Points on a hilly landscape, in no order, each with its height.
From any point a ball rolls to the lowest of the 2 points nearest to it. It stops when none of these is lower. Distance is the straight distance between rows; heights are no part of it.
j_743 h=5.84: [ 2.14  1.01 -1.76  5.32  1.06 -5.12  2.75 -1.89 -0.39 -0.12  0.87 -1.09
  3.19  2.28  1.44  3.20 -1.92 -3.89  0.61  3.21]
j_101 h=5.46: [ 2.89 -1.21 -2.26  3.81  3.12 -2.31  1.03 -3.52 -0.69 -1.28  0.62  0.27
  5.58  1.25  3.76 -5.67 -0.48  0.04  3.65 -0.54]
j_92 h=4.78: [-4.43 -0.71 -1.34 -0.87  5.50 -1.92  4.26 -1.80 -3.74  0.21 -5.16  2.26
 -2.30  3.20  5.78 -0.36 -3.40 -2.84 -2.87 -0.41]
j_947 h=5.14: [-5.00 -0.65 -0.48  0.83  2.44 -1.85  4.46  1.47 -4.00  0.48 -4.62  2.11
 -0.74  2.01  0.08  0.10 -0.45 -4.85 -1.67  0.80]
j_823 h=1.91: [-1.78 -1.70  2.12 -5.40  2.32  0.18  0.51 -2.07  5.43 -4.87  3.44 -4.64
 -2.90 -1.54  3.76 -1.43 -0.16  0.90 -2.90  1.36]
j_497 h=2.43: [ 3.88  5.84  1.92  3.60 -2.65 -3.05 -1.72 -0.02 -0.12 -1.12  1.24 -3.16
 -1.18 -1.62 -3.03  6.29  1.12 -1.26  5.54  6.08]
j_538 h=4.64: [-1.13 -2.37 -0.58  2.66  6.00  2.91  1.46  1.65  1.03  4.78 -0.39  0.82
  0.69  0.76  3.24 -1.40 -2.96  3.12 -2.05  4.85]
j_237 h=2.94: [ 1.48  2.22  3.02 -1.04 -1.67 -0.63  0.26 -1.00 -1.51 -4.72 -0.73 -0.56
 -1.27  0.43 -2.90  2.14  1.68 -1.59  0.83 -0.61]
j_68 h=5.32: [-3.52  2.99 -0.81 -0.20 -5.08  2.94 -4.86 -3.59  0.35  1.15  5.28 -4.79
 -4.25 -1.37 -4.10  0.89 -1.00  1.55 -4.95  5.00]
j_168 h=3.50: [ 1.62  2.79 -0.38  5.08 -4.38  0.16 -2.26  1.22 -2.66 -1.12  0.71  1.37
  4.40  3.13 -2.63  0.83  2.42 -3.34  0.36 -0.86]
j_361 h=5.66: [ 0.75  2.77 -1.58  4.03  1.73 -0.83 -0.86 -2.81 -1.65 -1.80 -0.12 -2.48
 -2.78  0.16  0.89 -1.16 -1.27  1.85  2.82  4.10]
j_76 h=4.90: [-2.15  1.93 -2.72  0.42 -1.28 -1.13 -1.91  0.98  1.06 -0.09  0.89 -2.85
 -2.97 -3.22  1.98  4.87 -0.05 -1.85 -4.64  4.15]
j_712 h=3.62: [ 3.85 -4.00 -1.06  0.40  1.41 -3.08 -0.38  1.94  3.64 -0.09  0.33  3.11
  2.97 -2.06  5.26 -0.05 -2.99  0.42  2.58 -2.09]
j_206 h=2.60: [-2.28  2.10  2.22 -5.51  0.30  3.37 -2.86  0.29 -2.09 -2.09 -2.29 -1.16
 -4.15 -0.68 -2.94 -0.01  3.64  3.70 -1.72 -2.10]
j_993 h=5.11: [-0.37 -4.43 -3.35  2.90  5.27  2.76  1.97 -2.84  2.11  3.82  1.73  2.39
  1.71 -0.40  0.97 -4.69 -1.38  6.38  0.97  2.30]
j_132 h=1.05: [ 1.31 -1.70  1.41 -4.98 -1.74  2.78 -1.00  0.88  4.72 -2.35  3.60 -2.97
  1.03 -0.20 -2.82 -1.11  1.15  0.54 -1.23 -0.61]
j_783 h=3.14: [-3.27 -3.43 -3.42 -7.64 -3.51 -0.12 -1.97  3.87  2.34  4.37 -4.32  1.36
 -3.91 -5.03 -0.10  3.72  1.63  3.96 -3.89 -2.06]
j_317 h=2.42: [-1.46 -1.12 -2.76 -4.25 -1.07 -0.92 -2.40  2.83  4.22 -0.07 -2.91  0.89
 -3.08 -3.79  2.18  5.15  1.78 -0.60 -3.24 -1.93]
j_310 h=4.42: [-4.35 -1.55 -3.80 -1.80  2.15 -3.77  5.20 -4.39  0.53  0.63 -3.77  1.39
 -4.97  0.07  5.73 -0.64 -3.97 -1.47 -4.04 -0.74]
j_357 h=4.34: [ 3.26 -1.78 -0.29  2.02  0.76  0.69  0.23  0.32  2.46  1.64  1.90 -0.32
  1.57 -1.61 -0.61  0.54 -1.52  3.20  3.34  5.62]
j_683 h=2.15: [-2.53 -3.27 -0.79 -5.59  1.20 -2.31  0.25  2.59  0.31 -4.95 -2.33 -0.47
  0.42 -1.25 -0.67  1.84  2.86 -3.92 -7.11 -2.67]
j_295 h=2.71: [ 3.75  2.99  1.30  2.08 -1.98 -0.35 -0.36  2.43 -1.79 -4.77  1.65 -2.20
  0.50 -0.75 -3.51  3.29  2.06 -1.14  5.14  1.92]
j_160 h=4.11: [-3.08 -2.15 -2.21 -1.91 -1.79 -2.49  5.82 -3.88 -0.37  1.49 -2.85 -0.44
 -4.75  0.13  2.24 -3.72 -5.45  0.39 -0.75 -3.58]
j_67 h=3.49: [-4.19 -2.75 -0.37 -4.64  2.14 -0.86  2.82  1.78 -1.08  1.33 -5.63  4.47
 -1.31 -0.70 -0.04 -1.70  2.74 -0.50 -3.63 -2.97]
j_89 h=3.97: [-0.09 -1.98  1.76 -4.19  2.40  1.08  4.97  2.23 -2.40  2.13 -3.65  4.92
 -2.12  0.56  0.01 -0.93 -0.61 -0.75  1.03 -4.95]
j_558 h=3.88: [ 3.98 -4.88 -0.66  1.84  4.68 -0.09  2.47  1.14  5.02  1.05  1.77  2.21
  5.11 -1.31  2.98 -0.01 -1.43  1.23  4.29  3.01]
j_311 h=3.74: [ 0.44  2.69  3.22  0.62 -3.98  2.46 -1.20  2.89 -5.37 -1.02  0.02  1.33
  3.39  2.22 -6.79  1.46  4.14 -2.45  1.14 -2.25]
j_386 h=4.54: [ 3.15  1.45  1.98  0.30 -3.24 -1.48  3.50  0.84 -3.16  0.53 -3.00  4.50
  0.56  2.37 -3.77  0.50  0.64 -0.29  6.11 -3.35]
j_707 h=1.51: [ 1.29 -1.04  1.10 -6.11 -1.19  0.24 -2.46  2.01  5.16 -4.20  2.28 -3.49
 -2.88 -4.26  0.33  1.86  1.45  0.20 -1.74  1.65]
j_948 h=5.59: [ 3.35  2.19 -1.29  3.94  5.32  0.06  0.40 -2.37  0.35  0.94 -2.06 -0.38
 -3.40  0.66  2.45 -0.91  1.44  4.43  5.62  2.76]
j_321 h=2.78: [-3.01  0.60 -1.53  2.76 -6.81 -1.29 -4.30 -0.33 -0.25 -0.66  2.82 -1.63
  3.90 -2.09 -1.90  3.10  1.22 -5.64 -6.80 -1.93]
j_8 h=3.57: [-1.02 -1.41  4.83  0.59  3.79  4.24  0.94  3.52 -1.40  3.73 -0.78  3.10
  2.80  2.59 -0.43 -1.67 -0.63  1.21 -1.39 -0.29]
j_127 h=2.24: [-2.01 -0.55  3.02 -3.56  2.18 -0.35  1.44 -1.37  1.63 -5.59  4.33 -4.30
 -0.74 -0.16 -2.37 -1.34  1.04 -2.38 -3.08  3.64]
j_394 h=5.01: [ 2.67 -1.81  0.97  4.61  2.65  2.59  2.50 -0.64 -2.44  4.57  1.09  4.27
  6.56  2.54 -0.36 -6.84 -2.29  1.69  2.14 -1.47]
j_749 h=5.60: [-1.23  6.82 -1.60  2.87 -2.85  2.72 -7.67 -4.25 -2.05 -2.80  1.01 -1.21
 -2.12  1.44 -1.63 -3.26  3.06  3.13  2.19 -1.59]
j_265 h=4.24: [-0.32 -1.58  0.59 -2.65 -5.57  1.72  2.21  0.83 -1.11  5.17 -0.18  5.00
  1.49  1.46 -3.49 -3.01 -2.06  1.05 -1.45 -6.90]
j_333 h=2.79: [ 4.01  5.16 -2.82  6.45 -3.98 -4.08 -0.28 -2.92  1.92  1.55  3.61 -2.89
 -1.57 -2.07 -0.81  3.39 -2.05 -0.31  3.86  6.86]
j_813 h=6.22: [ 0.72  2.05  1.22  6.32  5.92 -2.54 -2.81  3.12 -2.99 -1.10 -1.52  0.23
  1.04  1.87  0.85  2.22  0.91 -2.92  3.72  3.74]
j_595 h=5.43: [-4.01  2.42 -3.13  1.55 -4.57  3.39 -7.37 -2.17  1.32 -0.16  3.55 -3.94
 -2.38 -0.68 -0.95 -1.57  0.64  0.42 -3.41  0.64]
j_639 h=4.12: [-2.42 -1.81  2.07  0.34  2.24  2.72  1.67  1.48 -0.10  6.48 -2.69  2.40
 -1.44  0.96  2.17 -0.42 -4.53  2.92 -2.61 -0.01]
j_862 h=5.53: [-3.67  1.40 -0.69 -0.73 -2.57  4.37 -6.60 -4.38 -1.03 -0.91  2.47 -3.10
 -2.63  2.16  1.05 -3.90  1.79  3.86  0.09 -2.26]
j_919 h=5.54: [-0.63  3.34  1.85  3.69  2.66  0.46  1.04 -3.66 -3.76 -1.33 -2.10 -0.68
 -0.98  4.07 -0.93 -2.19  1.15 -0.59  3.32  1.35]
j_517 h=4.65: [ 1.05  1.62 -0.04  2.01 -1.65 -0.37 -1.82  2.69  2.81  0.13  3.29 -1.89
  0.13 -3.36  0.76  4.33 -0.17  0.44  0.76  3.93]
j_651 h=5.40: [-1.72  1.17  0.50  1.44  1.75 -2.44  3.97  0.77 -4.36 -0.67 -1.80  1.25
 -2.20  4.28 -0.30  1.42 -0.90 -1.48  2.17  3.96]
j_416 h=4.74: [ 3.12  2.07  3.38  2.84 -0.85  0.63  3.30 -0.98 -4.10  3.14  0.63  2.68
  3.43  3.05 -1.32 -3.04 -0.77  0.22  3.51 -1.79]
j_134 h=3.53: [ 2.77 -2.81 -2.71  1.46 -2.61 -2.17  2.08 -3.00  2.90  2.57  1.85 -1.77
 -1.00 -3.24  1.84 -1.42 -4.27  3.31  5.04 -0.42]
j_745 h=3.16: [ 3.86  2.21 -4.54  4.18 -4.35 -1.89 -0.61 -2.21  3.20  0.60  1.13 -2.06
 -0.18 -2.65  1.61  0.42 -0.08  2.05  5.15  1.81]
j_350 h=3.28: [ 1.03 -3.37  3.38 -1.61  3.78 -0.49  3.58  1.99  2.41  0.25  2.48  0.06
  3.85 -0.79  0.53 -0.55 -1.22 -1.27  0.01  1.86]
j_633 h=2.85: [-4.91 -3.32 -0.50 -6.49 -0.82 -0.58  0.47  3.14 -2.05 -0.73 -3.18  1.26
 -0.19 -1.15 -2.44 -0.42  5.05  0.05 -8.14 -1.45]
j_171 h=2.72: [-0.66 -2.61  5.14 -4.68  2.46  0.66  4.12  2.56  2.10 -2.21  2.96 -1.29
  2.48  0.73 -3.29  1.62 -0.73 -3.06 -3.83  5.03]
j_95 h=2.27: [-4.57  1.62 -0.70 -1.52  0.48  3.32 -2.94  1.07 -0.60 -1.44 -2.49 -0.28
 -2.97  0.42  1.22  1.28  0.76  1.07 -3.24 -1.18]
j_280 h=5.15: [-3.32  0.85 -2.98  0.22 -1.90  1.47 -4.88 -1.82  3.64  2.71  2.31 -5.21
 -4.86 -4.48 -0.17  3.53 -1.60  2.03 -5.80  7.14]
j_341 h=3.98: [ 1.01 -0.71  3.79 -1.25 -5.19  2.72  2.03  2.34 -3.46  3.48 -0.66  2.89
  3.20  2.24 -6.16 -1.80  1.40 -0.73  0.34 -4.09]
j_953 h=2.73: [-0.56  0.23 -1.31 -3.24  0.83  1.82 -4.36  3.05  2.27 -2.45 -0.90  0.30
  0.87 -1.24  3.30  1.96  1.06  0.55 -1.08 -4.16]
j_6 h=5.39: [ 1.58 -0.76  1.14  1.72  7.86  0.93  2.43 -2.85 -0.76  1.42  0.44  0.86
 -0.31 -0.46 -0.58 -4.32 -0.67  4.28  2.78  3.07]
j_590 h=2.68: [-0.21 -2.37  0.95 -3.82  0.24 -2.97  2.31  0.54  0.12 -5.72 -0.85 -1.16
 -2.35  0.28 -1.86  1.16  1.13 -4.17 -1.10 -2.01]
j_584 h=3.84: [ 2.43 -1.24 -3.45 -1.07 -3.34 -2.21  3.55 -5.36  3.23  1.33  0.52 -0.40
 -4.00 -0.98  3.37 -3.59 -5.65  0.67  3.05 -4.59]
j_241 h=2.86: [ 2.26  1.70  5.09 -4.06 -0.71  4.79 -0.48  1.99 -1.68  0.25 -1.85  0.97
 -2.86  0.28 -5.60  0.85  2.91  3.10  2.11 -2.55]
j_777 h=4.31: [ 2.52  0.56  0.37 -1.36 -2.63 -0.79  3.69  1.14 -3.15  2.97 -5.86  4.78
 -1.06 -1.06  0.51 -0.15  0.37  0.62  4.36 -6.96]
j_767 h=3.19: [-1.76  2.34 -0.95  4.93 -4.46 -0.25 -6.46  0.86 -1.52 -0.68  3.58  0.75
  7.58 -0.12 -1.25  2.03  2.32 -4.82 -2.09 -1.47]
j_514 h=1.65: [ 1.17 -1.19  0.22 -2.13 -4.17  0.42 -4.04  4.14  0.74 -1.37  3.24 -2.05
  1.84 -0.18 -2.99  2.13  3.17 -2.58 -3.39 -1.45]
j_959 h=5.65: [ 1.62 -0.66 -2.03  3.19  4.01 -3.80  2.86 -3.96 -0.50 -0.94 -1.53  0.20
  1.16  2.60  5.60 -0.85 -2.99 -1.76  2.42  0.93]
j_11 h=6.03: [ 3.98  1.63  0.15  4.21  3.17 -5.25  1.33  2.60 -0.05 -1.17 -1.33 -1.28
  2.03  1.20  2.02  5.90  1.79 -4.32  1.81  0.98]
j_162 h=5.27: [ 1.84  0.18  0.05  4.76  1.85  1.44 -2.79 -2.82 -3.79 -0.39  0.98  3.57
  5.09  2.81  1.54 -6.71  0.97  1.92  4.54 -1.76]
j_490 h=2.26: [-1.87  0.55 -2.00 -0.11 -2.88  0.72 -5.74  2.56  2.64 -0.60  3.16 -3.42
  3.49 -2.08  0.96  3.93  0.14 -3.58 -4.67 -2.47]
j_716 h=3.15: [ 0.02 -0.47  4.86 -4.05  1.47  3.56  0.74 -0.01 -0.74  1.19  1.14  0.37
  0.03  2.56 -3.15 -3.26 -0.09  3.34 -0.17 -1.80]
j_224 h=3.13: [ 2.71 -2.11 -0.72 -3.57  0.35 -0.52 -1.22  1.15  3.23 -0.50 -1.35  1.22
  0.69 -0.15  5.48 -1.87  0.14  0.47  1.30 -7.42]

Call two points neighbours if one is among the 2 nearest of the other. Go from one point of each pair to the other, from neighbour to neighbour, staying as low as possible. Name the highest point that can't be avoided.
j_497, j_132 | j_558
j_683, j_497 | j_237
j_497, j_317 | j_783
j_317, j_95 | j_953

Write out the way that a ball takes from each point below.
j_311 | j_168, j_767, j_321, j_490, j_514, j_132
j_919 | j_651, j_947, j_92, j_310, j_160, j_584, j_134, j_745, j_333, j_497
j_959 | j_101, j_162, j_394, j_416, j_386, j_777, j_89, j_67, j_633, j_683
j_993 | j_538, j_639, j_8, j_716, j_241, j_206, j_95
